Each row is a point on a landscape with many peaks, with its height.
A climber steps from a point to the highest of its 2 nearest points, and stops where none of them is higher. Distance is the straight distance between rows; heights are no part of it.
depub height 570: [24, 40, 12, 3, 33, -11, -33, 29, 23, 14, 26, -29, 21, 55, 20, 17, -14, 15, -20, -1, -44, -6, -8, -27, 16, 22, 16, 5]
Sisig height 550: [-2, -11, -35, 16, -48, -4, 0, -57, -20, -39, -13, 36, -28, 9, 36, -1, -14, 7, -18, 14, 25, 4, 45, -3, -24, 5, -3, -26]
vam height 201: [-23, -18, 12, 29, -12, -7, -13, 23, 18, -16, -12, 15, 9, -7, -2, 32, 17, -27, -27, 0, 13, -35, -32, 10, 14, -27, -6, -7]
gapip height 258: [11, 31, 44, -26, 18, -6, -41, -12, -27, 7, -2, -11, -4, 21, -26, 19, 30, -17, -18, -12, -35, 29, -7, 11, 46, 16, -11, 16]
ridup height 359: [28, 23, 25, -51, 18, 1, -7, 13, -1, 17, 29, -23, 6, 24, -3, -2, -1, 9, 22, -1, -19, 24, -15, -11, 24, 12, 7, 12]
bama height 547: [-2, -44, -6, -2, 16, 2, -3, -23, -24, -14, -24, 2, 14, -49, -41, -38, 34, 8, 58, -12, 5, -13, -11, -8, 3, -10, 4, 24]
dovu height 217: [1, -17, 6, -9, -3, 6, 14, 42, 19, -16, -3, 14, 5, 4, -16, 10, 4, -27, -12, -13, 13, -42, -36, 13, -1, -24, 11, -8]
dapu height 501: [-18, -40, -24, 10, -4, -3, 8, -11, 8, 4, -35, 0, 14, -45, -26, -48, 11, 9, 48, -4, 22, -24, -22, -10, -10, -2, 18, 29]
nedon height 610: [-21, -12, -48, 22, -52, 1, -28, -53, -5, -40, -20, 57, -26, 4, 35, 6, 1, -21, -19, 9, 24, -20, 25, -5, -29, -8, 34, -21]
libu height 358: [13, -12, 63, 1, -25, -1, -7, -13, -31, -36, -1, -5, 4, 45, 5, 21, 31, -41, 25, -13, 38, -4, -7, 0, 14, -10, 15, -25]
Zed height 399: [12, -5, -34, -29, 17, 5, 33, 24, 7, 6, 9, 3, 4, -19, -2, -24, -11, -2, 22, -6, 7, -3, -21, 8, -25, 0, 32, 5]
Gezu height 441: [21, -49, -9, -17, 30, 9, -12, 17, 0, 22, -5, -1, 13, -45, -36, -13, 10, 22, 51, 5, -2, -4, -18, 2, -9, -14, 39, 8]
Zakek height 558: [-25, 1, -64, 11, -40, -10, -1, -34, 9, -3, -17, 46, -20, -15, 12, -14, -11, 1, -39, 2, -11, 0, 28, 25, -28, 11, 15, -9]
Ror height 150: [-34, 1, 9, 18, -24, -5, -18, 18, 37, 18, -7, 8, 30, 5, 26, 10, -17, -30, -16, 12, 25, -22, -32, 10, -10, -16, 58, -34]
luf height 527: [7, 2, -11, -39, -18, 11, 52, -26, -20, 9, 19, 13, -1, -12, 7, -19, -36, -4, 27, 19, 9, 54, 0, 3, -15, -3, -29, 9]
legin height 75: [33, 24, 27, -49, -2, 2, 7, 26, -25, 2, 25, -20, -30, 41, 27, 14, 5, -1, -20, -19, 5, 12, 17, -17, 19, 28, 25, -8]
lirob height 417: [24, -42, -36, -20, 53, -3, -29, 28, 2, 34, -6, -7, 15, -36, -41, -15, 6, 24, 26, -8, -17, -18, -34, 5, -11, 1, 60, 18]
ruduv height 60: [19, 44, 42, -30, 44, -12, -18, 24, -13, 17, 30, -32, 8, 48, 0, 38, -8, -5, -7, 4, -20, 27, -21, 7, 20, 20, -9, 34]
Tiv height 480: [19, 25, -29, -24, 4, 7, 34, 9, 5, -19, 4, -3, -38, -6, -2, -13, 16, 11, -20, -22, -8, -16, 11, -19, 12, 11, 1, -5]
nal height 554: [22, 46, 11, -21, 25, -7, 12, 9, -3, -20, 30, -40, -11, 37, 28, 3, -8, 25, -9, -22, 7, 6, 11, -37, 13, 31, -34, 3]
pina height 462: [-3, -17, 27, 3, -15, 7, 2, -13, -4, -27, -21, -1, 19, 8, -11, -5, 30, -18, 25, -21, 15, -20, -9, -9, 10, -10, 13, -15]
sele height 312: [27, -44, 38, 1, -19, 15, 11, 11, -14, -10, -2, -7, -14, 13, -7, -4, 13, -18, 45, 10, 32, -16, -3, 2, -2, -12, 8, -6]
kup height 515: [-13, 11, -52, 20, -51, 1, 4, -65, -7, -21, -22, 39, -24, -6, 8, 7, -20, 13, -34, -6, 6, 17, 39, 22, -33, 28, -15, -27]
nopi height 579: [-18, -35, 6, 10, 14, 2, 27, 5, 8, 10, 7, 0, 17, -36, -12, -11, -22, 13, 40, 11, 29, -11, -37, -3, -13, -33, -24, 12]
lige height 206: [20, -12, 20, -6, -13, 4, -25, -6, -16, 14, -15, 5, 22, -7, -6, -35, 12, -16, 39, 9, -23, 13, 19, -3, 3, 7, 45, -9]
rep height 421: [7, -40, -52, -22, 6, 9, 45, 28, 1, -18, -2, 8, -18, -29, -15, -18, -13, 0, 16, -11, 13, -30, -39, 1, -24, -16, 10, 9]
Mariv height 440: [-13, -2, -11, 18, -38, -3, 23, -51, -24, -41, -17, 18, -15, -8, 6, 1, -8, 4, -2, -3, 31, 18, 38, 0, -3, -7, -62, -7]
Rufuv height 333: [41, -25, 54, -6, -16, -8, 13, -7, -31, -20, 9, -25, -13, 39, -7, -4, 30, -17, 46, -8, 45, -4, 2, 8, 10, -6, 7, -14]
Lel height 646: [-19, -21, 7, 15, 12, 3, 11, 12, 4, 18, -2, 23, 20, -29, -12, 18, -26, -3, 23, 24, 13, 22, -15, 9, 4, -23, -48, 12]
Zuzef height 483: [17, -42, -40, -6, 17, 10, 4, 28, -32, -5, -12, 9, -24, -31, -35, -17, 20, 7, 1, -4, -13, -25, 3, -2, -12, -7, 12, 20]
puv height 334: [16, -8, 48, 5, -24, -5, 13, 1, 5, -29, 20, -1, 6, 58, 22, 14, 6, -33, 15, -5, 55, -10, -14, 1, 5, -12, 23, -53]
samam height 138: [-24, 6, -2, -9, -29, -5, -5, 0, 37, 17, 4, 24, 34, 15, 29, -11, -7, -33, -12, -1, 0, 9, -9, 0, -14, -1, 70, -26]
vipoz height 41: [3, 23, 52, 8, 42, -11, 3, 19, 3, 14, 30, -16, 45, 44, 3, 29, -24, 4, 38, 13, 10, 36, -34, -2, 5, -15, -45, 22]
Sogu height 438: [9, 6, -28, -21, -5, 4, 39, -28, -31, -4, 3, 14, -12, -35, -16, 13, -32, 8, 6, 6, 2, 47, -5, 27, -4, -9, -76, 23]
Gizos height 230: [-31, -24, -3, 43, -36, 3, -25, -14, 1, -18, -16, 29, -15, -9, 17, 15, 10, -19, -33, 12, 28, -42, 22, -6, -2, -19, -1, -13]
rak height 567: [1, 30, 2, -7, 13, -7, -8, 16, 10, 30, 15, -4, 2, 11, 7, 12, -11, 18, -18, 17, -54, 5, 16, 0, 7, 13, 4, 6]
pudes height 491: [5, 12, 26, -34, -9, 1, 51, -14, -19, -6, 12, -6, -3, 15, 17, 4, -21, -18, 15, 11, 31, 46, -3, 5, 0, -2, -37, 9]
bagol height 221: [31, -27, 21, -4, -18, 3, -22, -6, -10, 3, -15, -14, 7, 4, -22, -40, 34, 6, 39, -18, -7, -17, 20, -22, 2, 23, 59, -20]
vil height 68: [27, 38, 42, -28, 18, -5, -15, 21, -6, 4, 29, -29, -11, 64, 17, 28, 8, -6, -19, -11, -11, 13, -3, -19, 21, 18, 3, 0]
bag height 394: [6, -7, 29, -13, -36, -1, 10, -45, -22, -51, -20, 13, -9, 41, -4, 8, 39, -46, 26, -11, 27, 0, -10, -7, 15, -2, 27, -4]
linar height 475: [14, 31, -39, -42, -4, -1, 22, -16, -8, -1, -4, 9, -33, -8, -4, -25, 0, 9, -22, -12, -27, 17, 15, 7, 7, 22, 1, 12]
Deme height 708: [33, 23, 21, -42, -8, -5, -17, 1, -19, 16, 2, -10, -16, 8, 0, -13, 21, -2, -9, -2, -26, 17, 32, -27, 18, 19, 32, -9]
tol height 95: [10, 45, -17, -46, -39, 3, 26, -24, -7, -15, 15, 14, -4, 18, 27, -9, -20, -28, -21, 1, 9, 46, 7, 19, -3, 20, 24, -12]
gil height 478: [6, -35, -14, -9, 12, 11, -3, 21, 0, 23, 0, 20, 3, -31, -21, -7, -6, 5, 20, 18, -9, 0, -6, 11, -14, -28, 3, 16]
kuda height 531: [30, 33, 7, 12, 43, 3, -1, 38, 22, -21, 40, -50, -2, 39, 40, 5, -22, 42, -23, -17, -1, -24, -4, -23, -13, 28, -6, -3]
Kubas height 595: [-22, 28, -54, -8, -36, 4, 5, -44, 21, 3, -13, 32, 4, -8, 7, -32, -28, 2, -33, -3, -12, 28, 19, 21, -16, 19, 22, -11]
gumam height 500: [23, 5, -29, -20, 24, 17, 45, 33, 5, -22, 22, -22, -30, -16, 25, -7, -5, 25, -19, -16, -7, -19, 10, -15, -12, 15, -25, 7]
ruka height 250: [28, -35, 33, 12, -5, 4, -25, 29, -20, -4, -17, 5, -9, -4, -11, 13, 32, -4, -8, 12, -20, -14, 37, 5, 2, -6, 7, -2]
Dun height 266: [6, -40, 14, 28, -25, 8, -22, 11, -23, -3, -6, 1, -21, 9, 7, 11, 21, 2, -16, 16, 12, -33, 41, -15, -5, -20, 23, -20]
pas height 477: [-2, 6, -27, -1, -32, 1, 22, -57, -19, -32, -17, 28, -26, 3, 6, 2, -3, 10, -20, -9, 1, 22, 41, 24, -2, 19, -37, -9]
mor height 270: [0, -38, 12, 31, -34, 15, 12, 19, 22, 5, 4, -5, -29, -14, 14, -13, -13, 6, 14, 19, 51, -42, -10, -7, -18, -17, 5, -27]
Rik height 450: [5, -38, -55, -31, 15, 9, 23, 12, -17, -35, -22, 14, -31, -18, -35, -25, 18, -5, 11, -16, 1, -29, -14, -8, -25, -3, -1, 35]
zede height 427: [0, 7, 1, 36, 37, 0, 8, -9, 40, 8, 3, -54, 13, 5, -6, -40, 27, 41, 34, -34, 15, -35, -20, -33, 6, 12, 23, -14]
vezod height 598: [24, 36, 4, -24, 25, -3, -34, 10, 17, 25, 20, -10, -6, 21, 10, -1, -2, 9, -28, -10, -56, 9, 9, -27, 19, 23, 24, 13]
muvu height 254: [-12, -33, 13, 45, 4, 8, -9, 24, 14, 22, 4, -21, -2, -13, 1, 1, -13, 17, 11, 24, 40, -33, -25, -6, -8, -22, -16, -7]
fubun height 542: [-8, 25, -31, 13, 8, 5, 16, -8, -2, -17, -2, 7, -26, -14, 6, 23, -14, 20, -43, -8, -20, 7, 27, 25, -4, 11, -61, 11]
fedur height 522: [16, -17, -24, -22, 3, 3, -6, 13, -27, 16, -2, 20, -19, -22, -29, -15, 10, -1, -3, 13, -28, 6, 24, 16, -3, -4, -1, 19]
Gub height 232: [20, -25, 8, -25, -3, 3, 31, 35, -18, -23, 5, 5, -28, 9, -12, 27, 18, -26, -12, -13, 16, -28, -24, 21, 13, -15, -7, 5]
boba height 528: [14, 27, 15, -22, 23, -2, 45, 9, -19, -11, 25, -18, -4, 25, 24, 3, -16, 3, -3, -10, 11, 21, 9, -4, 3, 16, -33, 4]
kize height 238: [-3, -35, 24, 34, 30, -1, -19, 24, 31, 34, 4, -20, 22, -23, -19, 10, 0, 21, 33, 14, 21, -28, -38, 2, 1, -32, -8, 2]
kab height 636: [15, -19, 30, 14, -9, -4, -39, 18, 10, 37, -6, -17, 7, 8, 17, -12, 1, 7, 9, 19, -17, -1, 43, -14, -19, 7, 72, -29]
suvat height 562: [-24, 18, 20, 36, 18, -13, -56, -6, 18, 28, -3, -21, 46, 22, 4, 4, 14, 15, 2, 16, -41, 6, 15, -8, 12, 12, 34, 3]
por height 551: [-25, -23, -35, 8, -56, 10, -19, -44, 6, -35, -14, 60, -17, 7, 14, -11, 3, -49, -7, 15, 3, -10, 8, 19, -35, -4, 46, -1]
virug height 430: [-4, -12, 5, 8, -25, 4, -5, -33, -17, -54, -27, 25, -3, 7, 0, -1, 43, -38, 19, -12, 11, -18, 3, -12, 3, -6, 26, -19]
Gitom height 532: [-13, 17, -14, 23, -6, 2, -15, -11, 4, 26, 5, 6, 4, 4, 25, -1, -2, 19, -29, 14, -29, 13, 33, -12, -7, 12, 13, -5]
vuto height 186: [5, -3, 23, -9, -1, 3, -31, -17, -13, 32, -8, 14, 30, 1, -15, -11, -1, -8, 16, 23, -36, 47, 32, 6, 14, 8, 24, 1]
dor height 393: [11, -23, 7, 34, 26, -10, -15, 19, 35, 48, 15, -50, 5, -10, 1, -22, 8, 38, 30, 4, -6, -24, -17, -5, -16, 1, 42, 9]
Mufi height 249: [-11, -39, 22, 50, -35, 2, -37, -13, -13, -32, -21, 23, -7, -1, 18, 10, 27, -6, 1, 9, 37, -38, 35, -23, -14, -23, 31, -27]
sanir height 516: [-16, 2, -35, 26, -26, 3, -1, -12, -8, 19, -9, 22, -19, -12, 20, -5, -3, 3, -31, 18, -5, -1, 44, 4, -20, -3, 25, -6]
Kekun height 285: [-24, -34, -8, 34, -21, 10, 7, 27, 11, -22, -13, 7, -35, -31, -1, 21, -7, -7, -24, 10, 39, -52, -24, -8, 8, -33, -38, -3]
sisa height 670: [27, 6, 30, -13, 4, -2, -29, -1, -1, 16, 1, -24, 1, 24, 18, -14, 12, 17, -2, 1, -30, 7, 44, -27, 2, 19, 57, -25]
mimif height 309: [21, 16, 21, -46, 21, -2, -9, -24, -49, 12, 0, -5, -6, -14, -32, -4, 6, 10, 22, 2, -8, 42, -16, -1, 44, 14, -17, 29]
devis height 308: [-50, -32, -30, 46, -31, 1, 1, 17, 5, -4, -25, -3, -31, -44, 0, -9, -12, -5, -27, 21, 46, -61, -16, -18, -7, -8, -21, 6]
pevu height 220: [-14, 33, 16, 12, 12, -2, -20, -14, -7, -9, -9, 11, 11, 22, -7, 40, 17, -11, -30, -7, -24, 11, 14, 18, 25, -2, -25, -4]
kivat height 161: [-36, -26, 6, 22, -20, -8, -20, 23, 53, 22, -5, -12, 27, -12, -4, -7, -18, -23, 3, 11, 31, -38, -60, 22, -4, -20, 50, -13]
deza height 530: [-9, -39, 8, 8, -16, 2, 24, -13, 1, -18, -16, 7, 1, -16, -19, -20, 4, -7, 40, -2, 32, -20, -30, -17, -11, -34, -16, 6]
voto height 185: [-32, 7, -12, 22, 19, -13, -21, 22, 43, 22, -5, -16, 15, -17, -11, 16, 22, 0, -26, -15, -19, -36, -27, 15, 3, -7, 19, 7]
siz height 374: [-23, 18, -39, 22, -19, -5, 24, -38, 6, -17, -5, 21, 9, -8, 25, -3, -44, 0, -24, 1, 23, 21, 19, 16, -23, -5, -42, -16]
butu height 534: [-14, -12, 53, 19, 14, 4, -1, 15, 9, 9, -6, -8, 29, 0, -11, 15, -1, -4, 30, -2, 22, -19, -23, -9, 2, -23, -45, -1]
talar height 349: [-32, -4, -55, 9, 18, 0, 16, 25, 22, 4, 6, 9, 3, -45, 2, 1, -12, 7, -35, 3, -7, -18, -24, 13, -15, -17, -24, 16]
fesop height 619: [-9, 39, 6, 14, 14, -17, 8, 2, -11, -33, 13, 4, -11, 27, 40, 53, 7, -11, -54, -18, 30, -6, 5, -6, 7, 5, -45, -30]
laluf height 381: [8, 4, -39, -19, 56, 2, -6, 51, 17, 30, 12, -18, 2, -18, -9, 23, -9, 27, -9, 3, -46, -13, -20, 1, -2, 3, 11, 21]
Zumog height 589: [24, 1, -17, -22, -32, 9, -10, -17, -41, 22, -6, 29, -17, -17, -31, -17, -14, -6, -3, 18, -35, 53, 35, 33, 2, 17, 6, 9]
ger height 517: [24, 13, 1, 4, 28, 10, 31, 42, 28, -9, 32, -45, -16, 8, 20, 1, -10, 25, -2, -13, 5, -21, -15, -14, -11, 13, -15, -11]
rab height 398: [23, -23, -35, -45, 55, -3, -13, 32, 1, 19, 11, -11, -3, -30, -31, 0, 5, 22, 7, -7, -25, -6, -25, -8, 1, 9, 28, 19]
Dazev height 584: [10, 23, -27, -39, -17, 9, 31, -40, -6, 10, -5, 16, 4, -17, -9, -43, -32, -5, 22, 13, -4, 61, 13, 20, 0, 12, -1, 10]
Galal height 446: [-15, -10, 7, 28, 14, -3, 2, -10, 42, 16, -12, -33, 30, -19, -14, -32, 22, 20, 41, -16, 16, -34, -41, -20, -4, 2, 23, -7]
giri height 494: [7, -14, 27, 12, 5, 1, 17, 0, 5, -12, 3, -5, 14, 2, -17, -4, 11, 1, 38, -24, 30, -21, -20, -6, 10, -14, -17, 2]
bugar height 289: [-1, -43, 25, 14, -35, 11, -7, 12, -4, -11, -8, 9, -3, -6, -4, -3, -11, -23, 19, 25, 34, -26, 0, -9, -16, -27, 9, -15]
Kifim height 331: [-39, -17, -44, 26, -9, 0, 15, 14, 29, 6, -11, -1, -21, -41, 2, -16, -5, 2, -19, -4, 16, -36, -23, -10, -12, -15, -6, 20]
sikig height 580: [-16, 25, -17, 19, -1, -9, 2, -5, -4, -24, 8, 18, -17, 6, 20, 47, -5, -5, -56, -4, 9, 6, 16, 17, 6, -1, -65, -13]
goda height 205: [-29, 41, -7, 21, 29, -10, -9, 4, 29, -11, -6, 2, 17, 13, -4, 43, 10, 2, -39, -20, -22, -12, -13, -7, 26, -9, -31, 2]
nunid height 549: [-3, 2, 3, 6, -4, 0, -17, -41, -13, -5, -29, 24, 16, -19, -35, -11, 21, -3, 11, -9, -30, 18, 20, 17, 19, 8, -18, 14]
pes height 124: [-4, 13, 2, -28, -33, 3, 10, 9, 11, 15, 7, 24, 29, 9, 12, -2, -22, -34, -6, 19, -17, 45, 5, 14, -17, -7, 45, -19]
Dibu height 380: [-4, 14, -22, 7, -12, -1, 46, -41, 0, -17, 1, 4, -5, -21, 16, -22, -29, 15, -5, -8, 3, 31, 30, 13, -20, 5, -61, 3]
mapo height 406: [7, 6, -26, -17, 1, 4, 49, -9, -34, -10, 5, 10, -25, -35, -8, -16, -27, 19, 7, 1, 0, 19, 21, 12, -12, 2, -51, 12]
Lut height 529: [3, 9, -25, -7, -18, 6, 9, -43, -26, 14, -9, 28, -17, -21, -26, -12, -19, 18, -4, 9, -31, 41, 28, 30, -1, 14, -30, 13]
visi height 582: [-32, 6, 19, 24, 6, -2, -2, 1, 14, 3, 4, 0, 29, -6, -2, -1, -9, 13, 16, 5, 5, 9, -9, 1, 11, -18, -42, 8]
puve height 548: [4, 34, -5, 26, 40, -6, -12, 39, 33, 2, 35, -43, 8, 44, 38, 29, -27, 22, -31, -3, -36, -16, -4, -15, -4, 11, 1, 9]
vika height 379: [16, 12, -2, -32, 22, -7, 23, 17, -1, 20, 16, -13, 5, -10, 4, -11, -15, 5, 17, 1, -8, 16, -10, -7, -5, 7, -1, 6]
tiko height 656: [28, 4, 12, -28, -26, 6, -16, -11, -36, 7, -7, 12, -26, 15, -5, -18, 1, 0, -13, 21, -26, 38, 51, 2, 10, 24, 18, -2]
Pipu height 108: [-6, 38, -5, -28, -23, 0, 23, -23, 1, 17, 12, 10, 21, 19, 22, -13, -38, -25, 3, 22, -8, 63, 6, 16, -3, 12, 6, -15]
ropub height 194: [-24, 28, -16, 29, 37, 0, -9, 19, 46, 12, 10, -18, 31, 10, 0, 28, -4, 8, -23, -21, -26, -28, -41, 1, 8, -2, -15, 14]
lenu height 541: [-5, 30, 23, 24, 17, -9, -30, 13, 31, 25, 15, -23, 39, 42, 20, 14, -6, 8, 2, 0, -31, 15, 7, -24, -4, 11, 32, 3]
sof height 281: [22, 25, 34, -51, 34, -3, -52, -25, -29, 15, -2, 1, -2, -8, -34, 7, 20, 0, 8, -8, -33, 38, -27, 9, 60, 15, -14, 31]
ber height 174: [-36, -22, -16, 20, -3, -6, -24, 26, 32, 6, -22, 1, 29, -20, -22, 2, 16, -17, -7, -1, 4, -40, -40, 10, -7, -13, 30, -2]
zezom height 365: [-21, 18, -53, 5, 30, 1, -1, 44, 25, 20, 15, -6, 12, -29, 4, 19, -21, 20, -36, 8, -43, -2, -27, 11, -11, -5, -10, 38]
Zufo height 614: [4, -25, 8, -5, -2, -4, -11, -30, -34, -21, -35, 11, 0, -33, -38, -21, 27, -7, 36, -12, -10, 2, 16, 6, 18, -12, -16, 17]
Nupen height 83: [22, 35, 15, -51, -17, -3, 16, -3, -26, -4, 28, -2, -8, 46, 33, 9, -7, -21, -22, -2, 14, 41, 16, 0, 1, 18, 28, -7]
bimo height 507: [1, 37, -22, -21, 20, 4, 1, -7, -5, 4, 8, 9, -13, -14, -8, 1, -5, 21, -21, -11, -36, 17, 14, 12, 17, 14, -37, 16]
Doziz height 212: [-40, -9, 1, 44, -29, 0, -30, 10, 19, -15, -10, 7, 2, -12, 15, 30, -3, -13, -35, 30, 40, -43, -19, -3, -1, -15, -1, -24]
rolas height 481: [1, 2, -25, -23, 8, 5, 16, -24, -17, 9, -7, 28, 5, -27, -28, 0, -18, 1, 12, 20, -17, 52, -7, 42, 1, -7, -34, 18]
birad height 597: [-15, -5, 22, 39, 9, -13, -50, -9, 6, 31, -9, -10, 23, 19, 22, 5, 19, 15, -6, 12, -26, 1, 42, -15, -10, 8, 50, -25]
Zutim height 401: [-33, -4, -7, 36, -20, 1, 13, -40, 5, -4, -12, 13, 8, -14, 20, -3, -27, 14, -6, -10, 33, 17, 25, -16, -6, -11, -51, -6]
vufu height 499: [-11, 2, -5, 22, -7, -2, -12, -40, -21, -30, -36, 15, -2, -10, -36, 3, 43, 8, -14, -22, -21, -10, 30, 14, 22, 6, -44, 13]
rubu height 240: [4, 32, 13, -24, 2, -8, -17, -20, -28, -11, -13, 9, -14, 13, -18, 11, 32, -17, -19, -14, -10, 16, 10, 15, 30, 17, -14, 5]
gari height 30: [4, 9, 63, 10, 26, -8, 7, 27, 11, 15, 41, -31, 32, 64, 21, 19, -31, -21, 18, 23, 28, 41, -25, 2, -17, -4, -37, 2]
pokot height 410: [-12, 5, -9, 45, 24, 2, -4, 9, 52, 30, 4, -60, 7, 2, 15, -21, 7, 43, 11, -15, 2, -34, -19, -25, -19, 14, 28, -1]
fugi height 235: [31, -29, 37, -1, -2, -2, -33, 4, -26, 1, -20, -17, -7, -12, -19, -17, 48, 11, 22, -7, -29, -20, 39, -14, 20, 10, 24, -5]
vona height 248: [1, -1, -14, -11, -6, 8, 33, 41, -16, -23, 14, 14, -31, 0, 7, 30, -10, -21, -31, -3, 4, -16, -7, 14, 0, -16, -31, 1]
lerom height 51: [18, 29, 46, -3, 50, -12, -17, 23, 10, 14, 32, -32, 33, 50, -1, 30, -10, 5, 30, 14, -22, 19, -25, -1, 16, 0, -13, 11]
guf height 649: [-17, 4, -29, -7, -37, 6, 17, -50, 1, 13, -21, 32, 16, -14, -16, -47, -16, -1, 11, 4, -11, 30, 20, 14, -13, 7, 15, 5]
belak height 338: [21, 11, 39, -36, 19, -6, -9, -2, -15, 9, 3, -12, -2, 2, -23, -5, 25, -10, 30, -19, -10, 21, -16, -11, 35, 12, 4, 6]
Gutir height 265: [-11, -17, 8, 18, -13, 17, 17, 47, 0, -23, 7, 13, -21, -5, 15, 34, -20, -16, -31, 16, 34, -29, -5, -5, -6, -23, -38, -11]
zuzaf height 469: [-40, -22, -15, 20, 20, -5, -3, -12, 29, 34, -26, -13, 31, -43, -23, -43, 10, 12, 50, -10, 11, -23, -45, -1, -15, -11, 24, 18]
nam height 21: [3, 22, 40, 3, 16, -12, 19, 33, 15, 5, 33, -27, 15, 46, 28, 24, -15, -3, -3, 5, 13, 19, -9, -9, -6, 5, -6, -11]
vev height 585: [1, 44, 17, -24, 10, -14, 13, -3, -18, -25, 16, -14, -19, 35, 31, 33, 17, -3, -30, -28, 26, 11, 12, -7, 22, 23, -28, -21]

Call two points neighbours if one is among the 2 nearest of the other. Go from one point of each pair to the other, from neighbour to neighbour, staying as high as possible. Name the lowest point that can't be avoided.
fedur / vezod: vuto
Deme / depub: lenu
fesop / depub: pudes
depub / nedon: sanir
nedon / guf: por
Dun / fedur: vam

Where does a climber stop that starts at each point below?
Gub: fedur
Pipu: fedur
pevu: fedur
Dibu: Deme
gari: fedur
